Points on a hilly landscape, in no order, each with its height.
A climber steps from a point to whichever of its 5 nearest points has the largest rise for the distance, and stops where none of them is higher. Distance is the straight distance between rows; heights are no part of it.
bek: [105  96 138  77 157 161 125 146 161 145 102 117 112 119 114 109 130 142
 138 106 149 140 100 137 116 110 144 122  92 156 111 113 146 107 115 136
 147 130 165 117 115 112 134 149 124 160 149 145 110  99 126 123 124 128
 105 139 128 152 114 147 135 140 104 135  98 118 138]  height 567
rodok: [160 135 152 137 102 145 141  37  60 179 110 145 153  56 145 154 192  68
 149 188  88 100  67 117 102 128 116 147  92  59 165  95 120 148 135  96
 162 175  32 138  84  92 130 127 118 153  87 118  98 105 145  89 119 127
 130 140 100 152  89 113 165 164 150 101 122  95 158]  height 740
ral: [127 129 108  97 163 157 150 142 156  64 160 119 132 177 158 105 142 192
 110  90 148 132 175 149 156  82 127 140 151 181 130 157 138 134  89 169
  85 118 173 104 137 152 140 107 120 153 168 124 165 111 119 156  86 111
 130 109 103 100 168 143 107 111  92 141 124 140  73]  height 652
tur: [123  86 122  63 156 175 147 103 158 157 110 135  94 117 121 115 147  85
 155 122 123 118  62 193  78 123 173 133  61 121 132 128 133 124 159 162
 149 144 125 124  92  68 135 161 133 155 128 137 107 103 129  98 119 137
 117 112 102 173 114  95 171 166 132 146 135 101 178]  height 482
Luba: [160 139 170 196 147 134 141  90 107  70 180  86 125 157 160 145 145 178
  96 123 118 127 179 165 177 143 114 139 173  47 153 155 102 154  78 138
  84 114  98 137 139 156 132  26 134  58 136 104 186 162 137 160 151 131
 181 124  64  74 182 158 151 103 110  98 191 117  87]  height 609
zabom: [138 129  93 147 129 144 149 143 147  48 165 136 125 180 154 123 107 190
 108  94 149 118 220 153 162 119 133 161 189 158 139 169 117 143 109 176
  66  89 169 109 166 168 121  93 146 141 156 120 154 138 122 165 100 100
 155  82 145  68 185 119  81  97 113 148 122 142  83]  height 495
meso: [117 124 103  79 153 152 136 168 168 108 126 117 133 160 141  90 119 174
 122  85 155 143 154 140 142  83 133 133 123 187 114 117 155 117  97 156
 115 124 183 110 144 138 137 138 115 166 170 141 130 105 126 153 106 114
 110 128 124 127 147 143 113 116  88 139  99 131  87]  height 602
zoda: [156 120 158 104 183 161 176  92 125  94 183 116 113 181 173 130 175 166
 106 117 114 130 125 158 129  83 161 128 129 120 153 162 104 151  94 149
 115 142 128 105  94 116 156  81 102 125 123 115 193 122 134 121  79 135
 127 146  59 114 174 149 141 133 116 142 165 147 106]  height 671
zep: [127 118 146  86 160 146 141 126 149 120 145 126 133 136 147 108 147 160
 130 113 136 133 110 131 127  86 134 120 124 160 122 126 140 110  98 139
 138 129 160 117 108 118 150 132 108 152 143 139 132 100 133 114 104 130
 111 137  98 139 142 152 116 135  99 140 118 124 129]  height 568
Kuda: [115 158  78 186  78  77 104 159 133 155  92 149 142 121 126 133  77  97
 109 129 134 145 162  80 112 173 136 125 172 165 107 128 120 106 168  94
 141  90 154 151 165 178 119 183 135 125 113 149 101 173 127 120 151 120
 136 130 215 112 122 104  79 112 175 129 125 157 159]  height 370
Rarol: [155 163 162 170 109  92 115  90  89 119 175 139 173 106 137 137 121 138
 128 162 110 121 132  86 161 118  76 121 174  91 135 123 124 127 105 101
 115 143  73 147 141 126 122  90 117  90 114 117 139 143 134 120 131 143
 128 132  92 106 151 147 116 119 126 108 153 131 121]  height 335
mol: [152 114 127  89 120 159 166  52 125 156 159 153 114 118 151 111 162  91
 157 149 102  92  56 175  77 108 163 142  77  78 157 130 120 153 140 159
 162 155  91 123  84  65 151 143 109 153 120 118 148 134 129  88 100 131
 138 112  71 174 118  84 161 164 149 142 166 109 169]  height 581
kude: [162 183 138 214  82  50  99 100  71 117 151 149 174 105 123 162  73  86
 126 166 106 122 149  77 132 142  91 120 181 112 138 122 120 143 127  75
 100 122  69 146 181 147  98 133 139  64 111 110 125 176 144 110 128 142
 130 112 139  93 159  87 103 107 167 106 152 139 124]  height 438
dozep: [ 78  94 147 103 129 158  83 169 141 166  58 115  89  76  81 168 156 103
 136 140 117 142  99 123 117 169 108 119  78 121 123 115 129 108 173 106
 173 149 138 140  74 123 102 147 163 140 105 118  82  97 118 134 184 143
 114 130 179 156  53 143 170 151 126 121  78 120 172]  height 526
kagim: [165 136 174 127 146 140 153  62 101 136 169 134 152 122 150 134 164 137
 118 157 106 114  96 110 135 101 116 127 130  81 148 131 108 135  98 121
 137 161  83 128  99 104 151  90  91 123 104 125 147 121 143 102 112 141
 128 152  69 135 144 149 126 152 123 119 150 125 129]  height 435
geb: [ 88 140  66 141  88  96 115 200 150 163  94 140 129 130 111 108  80 120
 120 112 158 147 161  99 114 169 132 135 149 159 104 109 132 102 162 113
 153  91 177 152 156 160 115 167 138 139 127 149 104 160 107 139 162 120
 145 133 234 128 111 125 102  93 158 128 100 151 157]  height 445
putur: [126 137  82  95 158 157 146 159 155  69 147 119 132 182 152  96 127 191
 115  85 156 138 187 152 155  78 129 147 144 193 115 142 150 131  91 170
  84 112 180 106 155 155 137 117 118 168 178 130 150 111 122 168  89 103
 122 109 123 102 159 137 108 110  83 139 108 140  67]  height 616
pemer: [ 78  92 138  88 128 144  96 184 156 161  77 109  98  99  84 132 132 128
 137 119 144 144 109 124 122 151 121 121  85 151 111  99 143 107 145 123
 164 132 165 136 104 117 109 151 149 144 128 137  96 104 115 142 173 133
 111 137 182 156  70 153 156 132 113 123  75 116 149]  height 507
refu: [107 107 112  64 169 159 133 179 170 139  95 104 114 158 114  98 118 151
 136  87 161 151 122 154 124 105 156 121  80 180 101 109 158 116 102 154
 127 126 179 102 140 126 142 153 113 171 172 146 117  88 126 146 120 112
 100 142 138 156 124 140 144 123  86 129  86 116  85]  height 540
fodov: [147 143  89 173 100 100 137 144 143  93 142 146 149 155 141 132  76 144
 120 106 144 124 192 103 136 146 124 145 191 154 124 153 124 119 136 137
 105  91 165 123 185 167 137 138 130 144 136 139 114 167 127 130 118 104
 144 108 179  86 169 110  52  92 148 154 119 145 131]  height 432
Reg: [133 170  92 197  80  66  93 143 111 138 104 156 155 102 127 143  79  83
 112 146 115 135 154  66 112 170 122 119 182 159 113 124 119 116 161  85
 135 100 131 149 168 168 113 177 135 108 110 145 101 169 131 108 146 125
 128 125 197 110 129  97  80 114 178 126 142 153 151]  height 377
leb: [124 172  85 211  82  67  93 149 118 162  83 150 141 108 121 151  86  69
 105 145 115 144 151  76 100 188 139 108 173 176 112 132 102 119 172  66
 141 104 143 149 173 191 112 203 139 113  93 154 101 186 137 107 148 120
 125 129 212 117 103  81  78 119 190 110 140 164 150]  height 263
Sikat: [ 90  77 138  67 164 164 124 176 160 166  70 110  92 131  92 111 123 133
 146  91 158 152  89 160 106 140 160 120  61 156 105 108 147 124 132 139
 149 136 167 108 116 110 131 162 135 159 149 147 105  95 130 137 138 122
  94 139 143 163  90 135 171 138 100 134  81 108 123]  height 508
difu: [123  98  86  53 153 154 168 108 161 139 127 137  88 157 116  83 143  77
 179 102 134 101  72 224  77 102 193 125  48 126 107 143 142 141 154 185
 122 139 129 100 104  59 136 177 124 146 151 124 135 109 114 114  96 129
 125 111  72 175 121  69 171 165 135 154 175  98 151]  height 604
simab: [103  69 123  59 181 166 144 196 158 182  42 103  81 172  61 106 117 124
 157  62 166 149  92 192 121 174 177 120  27 156  91 119 141 140 149 156
 114 144 155  87 151 113 133 160 140 150 154 136 106  81 142 162 134  82
  85 150 148 178  82 127 199 134  97 133  82 102  78]  height 137
vabo: [118  82 109  55 192 169 155 160 164 156  75 107  95 161  92  97 123 123
 150  72 153 142  95 189 102 120 185 112  53 169  92 122 148 129 126 166
 119 138 162  91 132 110 144 169 119 159 161 146 117  84 141 143 109 103
  91 146 116 174 118 113 162 146  90 144 107 102  94]  height 450
pador: [122  78  83  50 178 158 164 140 166 155  93 121  80 166 101  86 131  78
 171  78 141 121  74 223  81 122 202 117  40 147  87 145 150 140 157 187
 112 140 140  89 119  77 129 180 125 150 156 139 120  88 123 135 102 115
 101 129  94 180 118  80 182 164 119 148 148  93 123]  height 527
paze: [111 116 149 100 138 137 113 128 151 140 125 128 138  95 127 115 142 140
 129 131 129 132 105 103 126 114 114 126 130 140 118 108 145  98 124 121
 159 126 146 138 113 112 133 136 122 149 133 141 108 103 126 116 137 135
 108 140 129 147 115 148 121 138 113 131 115 127 158]  height 569
Galu: [134 140 125 128 130 124 133 139 144  80 171 136 147 152 149 116 115 182
 114 114 142 123 171 119 155 100 108 142 174 159 131 143 134 121 105 149
 103 109 154 120 145 149 138 101 122 134 155 125 144 132 124 140 114 123
 135 108 119 101 167 151  97 106 115 144 129 135 110]  height 669
lud: [114 142  87 135 102 103 122 159 154 116 136 150 149 133 131 105  84 151
 121 112 147 134 161  97 130 130 114 139 169 161 114 123 145 100 136 129
 126 100 171 139 162 155 130 146 125 144 149 143 109 148 115 136 138 119
 137 122 181 113 150 131  81 101 134 141 112 143 140]  height 476
vopul: [135 116 163 115 135 144 132  78 121 148 138 136 141  91 136 130 168 119
 134 159 108 115  78 110 114 108 127 127 114 106 139 107 125 117 122 120
 160 146 103 137  97  96 146 122 111 143 107 134 114 107 139  99 117 138
 115 149  95 152 114 144 131 154 127 131 126 109 158]  height 412
gogi: [121 166 107 180  80  65  92 134 115 131 130 164 163  95 122 132  90 101
 118 150 111 126 145  62 120 150 101 127 182 146 113 110 139 109 152  94
 135 113 122 154 158 152 112 154 135 107 114 144 102 152 124 116 149 131
 129 126 175 118 131 114  89 117 165 121 144 144 153]  height 452
Fova: [139 180 122 198  79  53  93 117  83 128 132 161 173  83 128 143  87  88
 124 156 106 124 147  64 126 143  96 122 181 136 124 111 133 122 148  78
 124 119  90 155 165 149 103 153 139  82 112 127 109 161 138 109 130 133
 125 114 164 107 136  97 103 114 167 115 149 147 138]  height 376
guror: [177 178 153 227  97  63 102  98  65  97 171 120 162 136 127 169  70 105
 125 170 109 124 159 115 163 146  83 119 177  67 146 132 108 158  97  97
  91 126  60 142 181 148 111  86 136  48 118 100 146 176 139 135 137 146
 152 109 102  80 174 103 110 101 151 102 158 125  99]  height 557
nugas: [142 106 123  69 185 164 172 107 148 110 137 115 103 177 146 106 157 127
 135  96 128 130 101 185  96  74 186 120  89 166 120 152 139 140 108 168
 125 140 152  97 105 104 158 144 103 151 149 133 159  96 138 120  64 127
 102 140  71 146 156 115 138 149 109 158 151 132 106]  height 615
mas: [137 119 165 172 172 166 156  86 125  54 172  86  97 162 180 136 181 201
  85 102 122 129 180 176 176 135 150 141 164  80 159 170 105 150  78 149
  74  99 133 124 122 161 135  22 143  68 139 102 213 152 133 155 119 120
 182 135  65  83 172 165 173 109  92  94 201 125  87]  height 618
Pezag: [138  99 116  61 154 160 169  85 152 137 143 142 100 148 135  95 150  91
 164 122 119 106  70 203  74  93 187 128  71 122 129 140 130 142 135 174
 140 144 124 108  93  67 154 161 112 155 132 127 148 112 125 102  84 135
 116 111  69 170 134  83 162 165 133 157 166 112 154]  height 596
Leze: [100  82 153  90 145 170 109 124 142 168  78 117 100  80 108 149 164 100
 144 137 118 130  74 145 101 145 136 127  73 116 130 113 132 110 161 128
 169 141 131 136  79  96 122 150 153 153 116 132  80  91 129 109 160 139
 111 127 136 164  81 131 169 155 126 135 105 104 180]  height 539
ruto: [171 168 133 228  95  74 121 112 100  90 158 133 155 141 126 167  75 114
 114 148 109 115 177  96 150 164 110 123 191 115 139 152 107 145 138 112
  96 103 113 125 194 163 126 124 139  74 112 127 123 172 141 119 119 128
 145 100 144  76 179  90  66 102 154 141 152 139 120]  height 528
tivag: [148 159 114 178  97  87 127 128 125 101 156 153 161 132 138 136  84 137
 114 130 121 114 168  88 137 140 103 132 192 138 129 144 124 122 140 127
 111 101 133 137 173 157 131 127 129 109 130 130 116 157 130 127 130 123
 135 102 157  90 173 121  67 103 147 139 145 143 133]  height 449
beb: [128 132  47 123 131 147 157 168 150  73 128 133 133 190 147 106  93 169
 116  83 170 128 218 147 150 109 143 164 166 177 123 148 134 131 114 177
  74  97 180 110 181 174 132 119 126 176 167 127 138 135 122 174  97  89
 141  89 160  80 174 109  87  92 103 150  98 145  76]  height 510
Pasak: [129 100  90  51 164 153 179 107 158 126 137 129  90 175 134  84 144  87
 163  96 134 106  82 219  77  85 203 119  63 139 105 150 143 148 138 187
 122 138 135  96 102  72 151 168 112 150 153 126 159 106 124 122  69 129
 117 126  64 166 141  73 162 156 127 157 173 116 127]  height 623
Somev: [142 130 153 124 162 150 150 111 139  64 185 123 129 170 167 123 160 194
 101 109 125 132 162 143 167 101 121 132 161 135 146 166 120 139  88 149
  92 115 144 111 125 144 142  74 122 117 138 112 179 129 125 138  99 128
 139 123  76  94 172 157 116 116 104 135 150 142  92]  height 726
fiz: [175 186 157 205  98  69 104  80  47 137 169 125 178 105 124 163  90  99
 142 182 115 126 133 105 164 124  65 117 164  48 134 108 116 152  72  61
  87 159  22 149 150 133  89  77 125  68 114  88 140 165 149 129 142 157
 141 144  89  94 144 123 134 123 142  67 143 121 102]  height 311
bokit: [171 164 172 177 119  95 123  73  66 139 172 127 168 110 139 145 136 127
 126 175 113 120 114  93 158 113  81 125 150  51 143 115 105 146  80  86
 102 166  37 137 124 119 114  75 103  92 109 112 145 146 146 122 137 150
 134 157  74 114 135 150 131 138 130  78 148 120 111]  height 226
sot: [149 109 156  91 160 160 156  81 134 137 149 134 123 131 149 119 163 128
 136 134 111 118  84 149 102  92 150 126 108 122 142 134 121 128 117 141
 152 143 122 118  96  91 153 120 106 151 115 137 140 108 140 100  95 139
 116 139  75 148 140 130 132 153 122 147 137 127 147]  height 312
Pir: [126 157 134 151 100  88 105 122 120 120 148 151 171  89 133 122 113 128
 125 147 127 121 132  76 145 122  87 128 176 128 129 109 141 106 131 107
 131 117 112 149 144 135 120 123 129 115 125 134 116 133 125 119 141 137
 122 127 135 119 134 142  97 119 134 124 137 138 144]  height 504
kon: [ 94 119  74  85 123 139 126 207 167 144  99 108 127 165 116  85  85 162
 133  85 183 145 156 132 142 111 139 138 110 182 102  91 161 109 115 150
 124 117 186 116 164 148 133 150 124 173 171 142 117 117 113 161 137 102
 121 136 178 140 126 143 125  97  96 132  72 130  88]  height 365
Vedi: [127 115 152 130 113 155 114  69  96 173  92 133 142  46 139 158 197  71
 147 183  93 117  71 113 102 132 116 132  90  86 152 100 133 120 162  96
 169 152  70 151  77  96 119 138 141 152  93 124  75  95 145  99 139 134
 123 139 123 159  71 114 163 164 142 116 114 100 176]  height 222
von: [122 138  65 130 113 123 142 177 155 102 138 135 144 168 142 103  76 163
 118  94 169 136 190 126 139 117 130 152 169 172 116 130 141 112 127 151
  98  97 182 122 174 163 134 135 123 165 165 136 120 146 110 146 115 106
 141 105 172  98 160 121  79  90 127 154  98 142 111]  height 400
Labuk: [ 76 127  76 124  80 101  99 214 151 172  82 134 113 125  92 112  85 127
 124 110 158 144 144 101 128 162 121 131 132 155 109 101 144 106 162 123
 160 108 176 153 142 147 106 165 141 132 125 148 110 141  99 150 173 128
 146 139 231 141  94 140 126  99 147 123  88 146 150]  height 418
mafaf: [155 143 168 172 140 123 137  98 116  70 194 110 137 153 160 140 138 179
 102 130 117 125 173 140 181 123 107 133 180  83 150 160 108 147  91 135
  87 114 106 134 140 146 135  50 128  79 132 109 174 148 135 143 136 129
 161 117  74  83 182 161 127 108 115 129 173 129  96]  height 658
Nosiz: [ 90  85 114  66 158 160 130 213 156 177  58  95  96 168  75  98 112 149
 153  74 178 151 116 163 130 154 165 126  45 168  97  92 152 130 129 149
 127 131 172  94 153 123 131 153 134 154 161 145 112  92 134 163 144  94
  91 152 165 171  83 144 184 117  87 124  65 109  70]  height 140
kaget: [165 165 100 225  86  91 127 136 125 128 106 134 145 140 127 159  79 104
 111 130 127 131 179  86 114 185 144 108 184 174 118 161  98 123 157  83
 115  80 162 126 196 194 143 180 129 130 100 145 103 197 136 104 120 112
 127 123 187  83 133  87  37 116 173 136 126 159 132]  height 326
bisaf: [168 131 176 126 162 149 160  80 114 112 181 121 136 152 163 135 166 163
 107 136 113 125 113 130 142  99 129 127 134  92 156 151 105 141  89 135
 122 153 103 119 104 110 153  73 103 115 110 121 170 127 138 113 102 142
 135 151  53 123 163 157 131 134 119 128 161 134 116]  height 608
nup: [141 113 159 104 134 157 144  63 111 157 127 140 135  87 142 135 177  99
 144 161 101 107  68 134  97 117 138 135  99  89 149 113 121 127 137 128
 166 156  91 136  85  81 144 128 114 152 102 132 111 106 134  92 114 137
 127 135  96 163 112 125 146 162 139 132 136 110 173]  height 396
bel: [ 66 114  98 109  94 116  92 221 148 163  74 122 101 112  79 121 102 127
 122 120 152 153 137 105 125 171 113 132 106 147 110  97 144 109 161 116
 170 119 177 145 120 140 102 155 149 137 124 137 107 129  97 154 188 133
 139 137 220 152  74 153 147 109 142 120  78 140 144]  height 332
mino: [118  93 154  94 148 166 125 102 146 158 102 131 118  92 125 133 161 105
 144 142 122 123  73 141 100 121 143 127  85 123 133 111 127 108 140 132
 161 145 128 129  93  90 136 145 131 159 115 144  97  91 134 101 133 137
 108 128 119 170 103 125 150 159 117 137 115 107 172]  height 530
Dov: [109  65 119  62 185 169 148 156 160 172  61 116  74 152  79 104 120  95
 164  76 146 137  72 204  90 150 186 122  35 143 100 141 137 136 161 170
 116 148 143  97 126  87 122 171 145 154 144 138  99  84 123 139 126 108
  92 130 126 177  94 100 198 155 117 141 111  95 123]  height 437
Femi: [ 93 123  98  90 113 121 114 188 159 143 112 128 131 131 112 101  97 153
 130 104 162 142 147 117 129 123 118 131 124 168 109  96 152 105 129 133
 141 116 186 135 142 140 122 148 126 158 150 143 111 124 108 142 149 124
 123 132 182 141 116 148 118 108 108 128  86 131 126]  height 547
mozo: [166 156 156 209 112  91 121  98  97  76 183 124 151 143 134 155  95 151
 112 148 110 119 170 115 170 141  92 128 187  80 148 152 110 154 107 123
  89 116  88 140 169 147 123  76 137  60 126 110 150 163 136 140 144 136
 157 105 100  76 188 129 101  96 134 124 160 126 107]  height 619
Ludip: [161 151 174 179 145 121 136  89 103  93 187 103 144 151 158 140 142 168
 102 140 116 130 155 131 178 129 102 127 169  59 150 153 103 149  77 127
 100 132  81 138 137 143 133  43 120  75 122 104 173 156 140 144 142 142
 160 138  59  89 175 166 134 115 121 100 173 130  90]  height 633
Tado: [111 127 127  98 134 127 119 153 161 127 133 129 138 122 132 104 117 157
 124 113 150 132 133 109 132 103 111 125 137 168 114 112 150  95 117 133
 139 120 168 130 128 133 134 137 118 153 149 149 115 116 120 131 136 129
 119 131 143 130 129 151 111 119 108 130 109 122 131]  height 580
ziset: [135 135 166 138 115 123 112  74  92 160 124 139 161  58 141 142 174 104
 139 181 102 117  81  89 126 116 101 131 126  94 145  93 131 117 131  85
 153 153  69 147  93 101 127 120 119 130  97 129  96 107 138 104 126 133
 121 148 105 142  92 140 137 155 130 105 125 115 156]  height 105
lipev: [142 119 144  93 187 167 165 120 144  76 161 110 115 185 166 117 167 180
 112  97 131 141 148 156 141  73 154 128 125 174 136 164 132 142  84 162
 100 130 155  98 109 136 154  95 112 143 152 121 178 102 135 145  69 123
 120 130  75 109 161 146 124 125  94 141 137 145  85]  height 698
Mibif: [187 186 154 246  94  59 108  94  59 100 144 122 158 134 125 189  60  86
 120 162 107 129 168 100 138 169 113 105 171 108 139 141 101 160 122  85
  96 113  85 133 205 159 117 134 145  45 100 110 137 185 154 110 116 136
 139 104 135  80 179  74  82 102 160 114 144 135 110]  height 454
Situg: [129 116  88  54 119 141 175  88 143 124 172 139  87 168 138  72 163  84
 176 121 123  87  74 218  85  84 188 121  61 102 127 150 141 167 142 180
 119 146 111 100  81  54 156 157 111 143 146 101 189 143 111 113  78 131
 138 102  44 158 118  70 166 174 140 155 207 116 149]  height 720
kize: [ 81 142  80 156  78  78  82 179 131 160  90 151 131  93 111 127  99  94
 114 141 131 141 146  76 111 164 113 127 162 148 111 106 135 101 176  97
 162 108 151 162 138 157  99 171 145 117 113 150 103 148 109 136 171 124
 142 137 224 131  94 120 113 113 171 119 118 148 165]  height 317
dazo: [ 86 118 144 127 105 130  70 133 116 155  79 124 123  45 113 151 167  99
 131 167 107 130  97  89 124 144  98 115 115 122 128  92 146 102 164  89
 171 140 109 166  81 124 102 142 156 132 107 128  80  99 119 125 173 145
 119 142 156 150  53 144 154 146 129 119 101 118 164]  height 743
vunuz: [143 146 154 146 136 125 134 117 132  73 189 135 145 152 156 127 127 183
 111 129 124 122 162 123 171 112  99 138 177 120 147 151 124 135 102 144
 104 111 127 125 141 143 139  71 119 102 136 121 160 136 124 135 118 133
 144 116  97  90 176 156 104 110 114 138 154 136 104]  height 692
fanu: [168 151 179 162 140 126 136  80  96 117 185 115 157 133 154 141 149 151
 106 153 110 123 124 111 162 116  98 126 156  69 151 138  99 138  79 114
 113 155  73 130 120 117 140  60 102  95 108 119 162 142 139 124 132 146
 140 151  64 115 154 162 127 128 118 105 164 125 110]  height 546
liv: [170 147 166 149 113 130 141  43  64 173 141 138 167  80 148 149 171 103
 142 182 103 107  81  91 122 117 100 135 119  61 156 100 111 144 104  92
 138 173  37 136  96 102 125 105 105 130  93 125 123 117 147  98 119 134
 128 155  84 143 112 138 145 159 131  94 129 111 136]  height 57
nizof: [163 177 151 200  97  63 102  98  71 116 167 142 176 106 130 147  97 115
 127 173 110 124 140  80 161 125  73 120 181  87 138 113 119 139 110  81
 106 143  51 152 160 137 104 102 124  68 115 108 132 159 142 118 139 147
 132 130 105 101 151 125 109 111 144  97 154 130 115]  height 417
bez: [149 110 114  63 159 157 188  91 133 105 167 125  93 184 156 100 160 113
 145 112 112 109  84 200  79  71 202 121  83 127 135 155 129 161 126 173
 121 146 126  98  90  80 165 140  98 140 139 113 186 118 127 114  56 139
 120 134  56 155 154  90 156 153 138 160 186 137 123]  height 651
buk: [ 59 108 131 112 103 144  71 202 134 161  47 115  72  75  60 174 148 106
 132 147 113 146 122 103 132 174  89 108  85 123 120 119 131 119 186 103
 183 148 138 150  75 139  81 145 168 127 104 111  95 109 103 154 209 149
 130 122 208 155  30 157 162 142 138 116  70 135 157]  height 411
Gopen: [134 137 159 119 133 124 124 109 133 115 162 134 159 115 142 120 141 158
 122 141 122 123 121 104 146  98 102 127 153 128 133 127 134 114 112 128
 137 134 126 130 119 122 140 109 110 131 131 138 132 118 130 114 122 135
 118 135 101 124 140 158 106 130 112 128 131 126 136]  height 542
mogi: [125 141  53 173  91 109 136 176 152 144  97 137 138 165 131 122  68 123
 116 104 174 148 188 117 124 161 155 142 167 169 114 139 117 103 155 116
 115  75 184 131 183 173 143 166 123 162 135 145 104 178 121 134 124 103
 143 130 216  94 142 103  58  94 160 149  98 159 140]  height 727
Muta: [110  99 149 109 133 167 114  92 125 170  86 123 111  63 126 156 179  82
 144 162 105 120  65 142  95 140 134 138  76  95 148 111 130 114 167 117
 169 146 100 145  75  89 127 147 152 155  97 126  75  91 132  99 146 136
 117 127 124 167  78 114 167 157 133 133 111  97 187]  height 512
gova: [148 145 169 144 121 116 120  86 104 132 157 141 171  94 137 131 153 134
 123 163 111 115 106  83 146 107  91 125 155  99 141 114 122 119 104 104
 136 148  82 141 112 110 132 100 112 121 115 131 128 124 135 110 123 143
 114 147  89 128 126 155 118 136 122 112 144 128 137]  height 374
batin: [149 145 107 172 115 109 141 137 135  74 160 145 144 162 143 137  89 162
 114 111 137 116 197 116 151 144 120 148 194 141 138 166 118 134 126 152
  87  84 157 116 178 165 132 113 137 126 138 125 129 153 129 145 114 115
 152  86 145  71 187 122  55  94 142 160 129 142 111]  height 548
Tupo: [147 136 134 162 135 132 146 124 136  42 185 130 128 166 157 132 123 190
 108 108 131 120 197 144 172 131 121 154 192 121 150 171 116 146 104 167
  76  87 147 117 150 161 124  71 144  99 145 114 168 147 129 152 117 113
 162  89 111  68 185 143 103  94 116 141 156 137  87]  height 613
bara: [123 101 132  66 178 156 149 134 163 132 119 113 110 148 130  94 141 139
 140 101 142 139  99 161 107  91 163 120  86 169 111 125 140 120 110 156
 136 135 159 100 110 111 151 151 112 164 153 147 129  88 136 123  97 130
  96 138 100 151 138 135 138 144 101 146 108 117 122]  height 589
Feto: [ 56 135  92 138  76 100  66 205 119 162  57 138  93  72  79 154 125  88
 115 155 113 151 146  82 120 177  90 113 121 128 110 114 130 117 194  93
 179 126 133 169 102 166  71 159 158  99  95 130 109 129  97 156 209 138
 158 128 236 154  43 138 149 133 160 107  90 148 155]  height 739
mume: [ 84 132 131 128  94 103  77 141 123 145  92 139 142  56 112 126 137 105
 119 158 120 130 117  70 121 143  93 121 144 139 116  92 145 102 155  92
 169 129 122 160 107 131 103 143 142 127 115 140  89 112 115 124 173 143
 129 133 165 146  74 148 134 138 137 111 113 128 164]  height 703
Duv: [106  78 143  78 160 167 126 138 158 167  85 114  98 107 110 120 140 114
 144 116 138 130  77 155  99 133 154 122  74 143 115 112 131 109 138 138
 158 138 153 120  98  96 130 153 135 163 132 145  95  94 124 115 135 135
 100 131 138 167 101 125 160 152 111 142  98 106 157]  height 551
dimo: [183 182 134 243  84  79 115 107  90 120 115 125 156 133 135 186  76  81
 111 148 112 129 170  87 125 189 136  99 170 168 125 159  92 140 151  70
 111  98 131 117 202 188 133 180 136  93  88 132 110 204 147  93 108 113
 120 113 166  85 136  70  43 126 172 121 139 156 126]  height 364
baso: [ 74  75 138  73 136 152 109 224 150 172  49 101  72 130  49 139 121 137
 148  99 159 151 110 143 131 180 127 130  46 146 109 113 137 131 157 123
 160 147 166 112 106 120 107 151 157 146 129 121 109 108 116 161 174 120
 105 132 191 163  53 156 191 126 111 120  58 124 131]  height 368
rumev: [158 116 125  78 143 157 191  77 124 119 180 134  92 181 155 104 166 110
 138 127 103 104  83 189  83  79 188 130  91  98 151 155 121 168 119 171
 135 152 110 106  79  74 167 119  98 141 130 108 199 137 127 104  71 139
 132 131  49 146 153  95 157 154 143 157 190 138 132]  height 649
kuzot: [137 120 152 145 161 150 150 116 136  42 185 114 110 174 168 130 156 210
  97 100 131 124 190 161 172 110 131 149 177 129 157 172 114 154  88 162
  68  94 147 113 133 157 127  51 145  96 146 106 194 134 129 160 108 116
 160 105  84  76 182 155 133 104 103 128 167 138  79]  height 728
Natap: [ 70 113  84  87 107 126 113 220 158 165  83 116 111 143  92 102  86 149
 133  96 179 151 145 124 132 146 134 133 103 159 105  88 153 105 141 132
 149 117 188 126 153 138 115 153 135 147 151 143 113 123 104 155 165 117
 128 147 205 149  94 148 144 101 117 118  65 130 118]  height 409
daped: [ 64 120 124 124  93 131  63 178 123 155  51 119  90  53  85 176 167  85
 130 164  98 140 120  93 132 170  77 108 103 120 120 108 137 115 188  90
 178 140 114 170  71 145  82 150 170 118  99 111  85 103 107 146 203 147
 135 133 193 157  32 146 158 147 144 118  89 136 157]  height 554
tirup: [ 61  93 127  98 106 144  87 230 138 168  45 113  68 101  51 172 136 118
 132 123 130 145 128 119 139 186  93 119  67 123 116 125 133 130 182 109
 179 151 147 138  82 137  85 143 167 128 104 104 107 112 103 162 199 139
 131 124 213 152  36 158 173 136 128 119  58 137 148]  height 262
folar: [142 174 151 170  87  71  92  94  66 136 144 148 184  59 128 136 129  96
 136 178 112 119 116  65 148 119  75 126 164 101 132  88 137 124 125  70
 119 147  62 158 129 125  97 116 130  96 109 118 116 137 132 110 138 144
 117 143 117 119 110 134 128 136 140  91 140 130 133]  height 91
Gan: [167 122 156 117 128 147 165  42  92 161 152 146 140 104 148 134 176 100
 140 165  94 101  68 130 100 114 140 135  96  67 161 121 105 145 124 132
 160 168  68 131  87  84 151 116 101 147 100 128 131 113 143  90  97 131
 132 142  74 158 122 121 143 165 139 126 146 113 152]  height 472
Gif: [163 138 178 157 162 145 151  85 113  97 191 108 128 162 174 141 165 173
  93 132 115 133 144 142 165 114 122 124 158  75 155 161  93 145  78 135
 104 137 101 127 112 138 145  44 116  88 119 112 185 145 139 136 122 141
 155 147  56 101 173 171 143 116 111 112 176 130 100]  height 620

For each start below, name the point where the climber stops.
Gif -> kuzot
fanu -> kuzot
guror -> kuzot

Call two points neighbours if one is among the 5 nearest of the other. Go from one point of each pair to the other, from neighbour to neighbour, staying as high as possible. Name the lowest point that can't be avoided.
Feto and dazo -> daped
Feto and rodok -> Gan
dazo and Situg -> paze
mogi and dazo -> lud
Situg and kuzot -> nugas
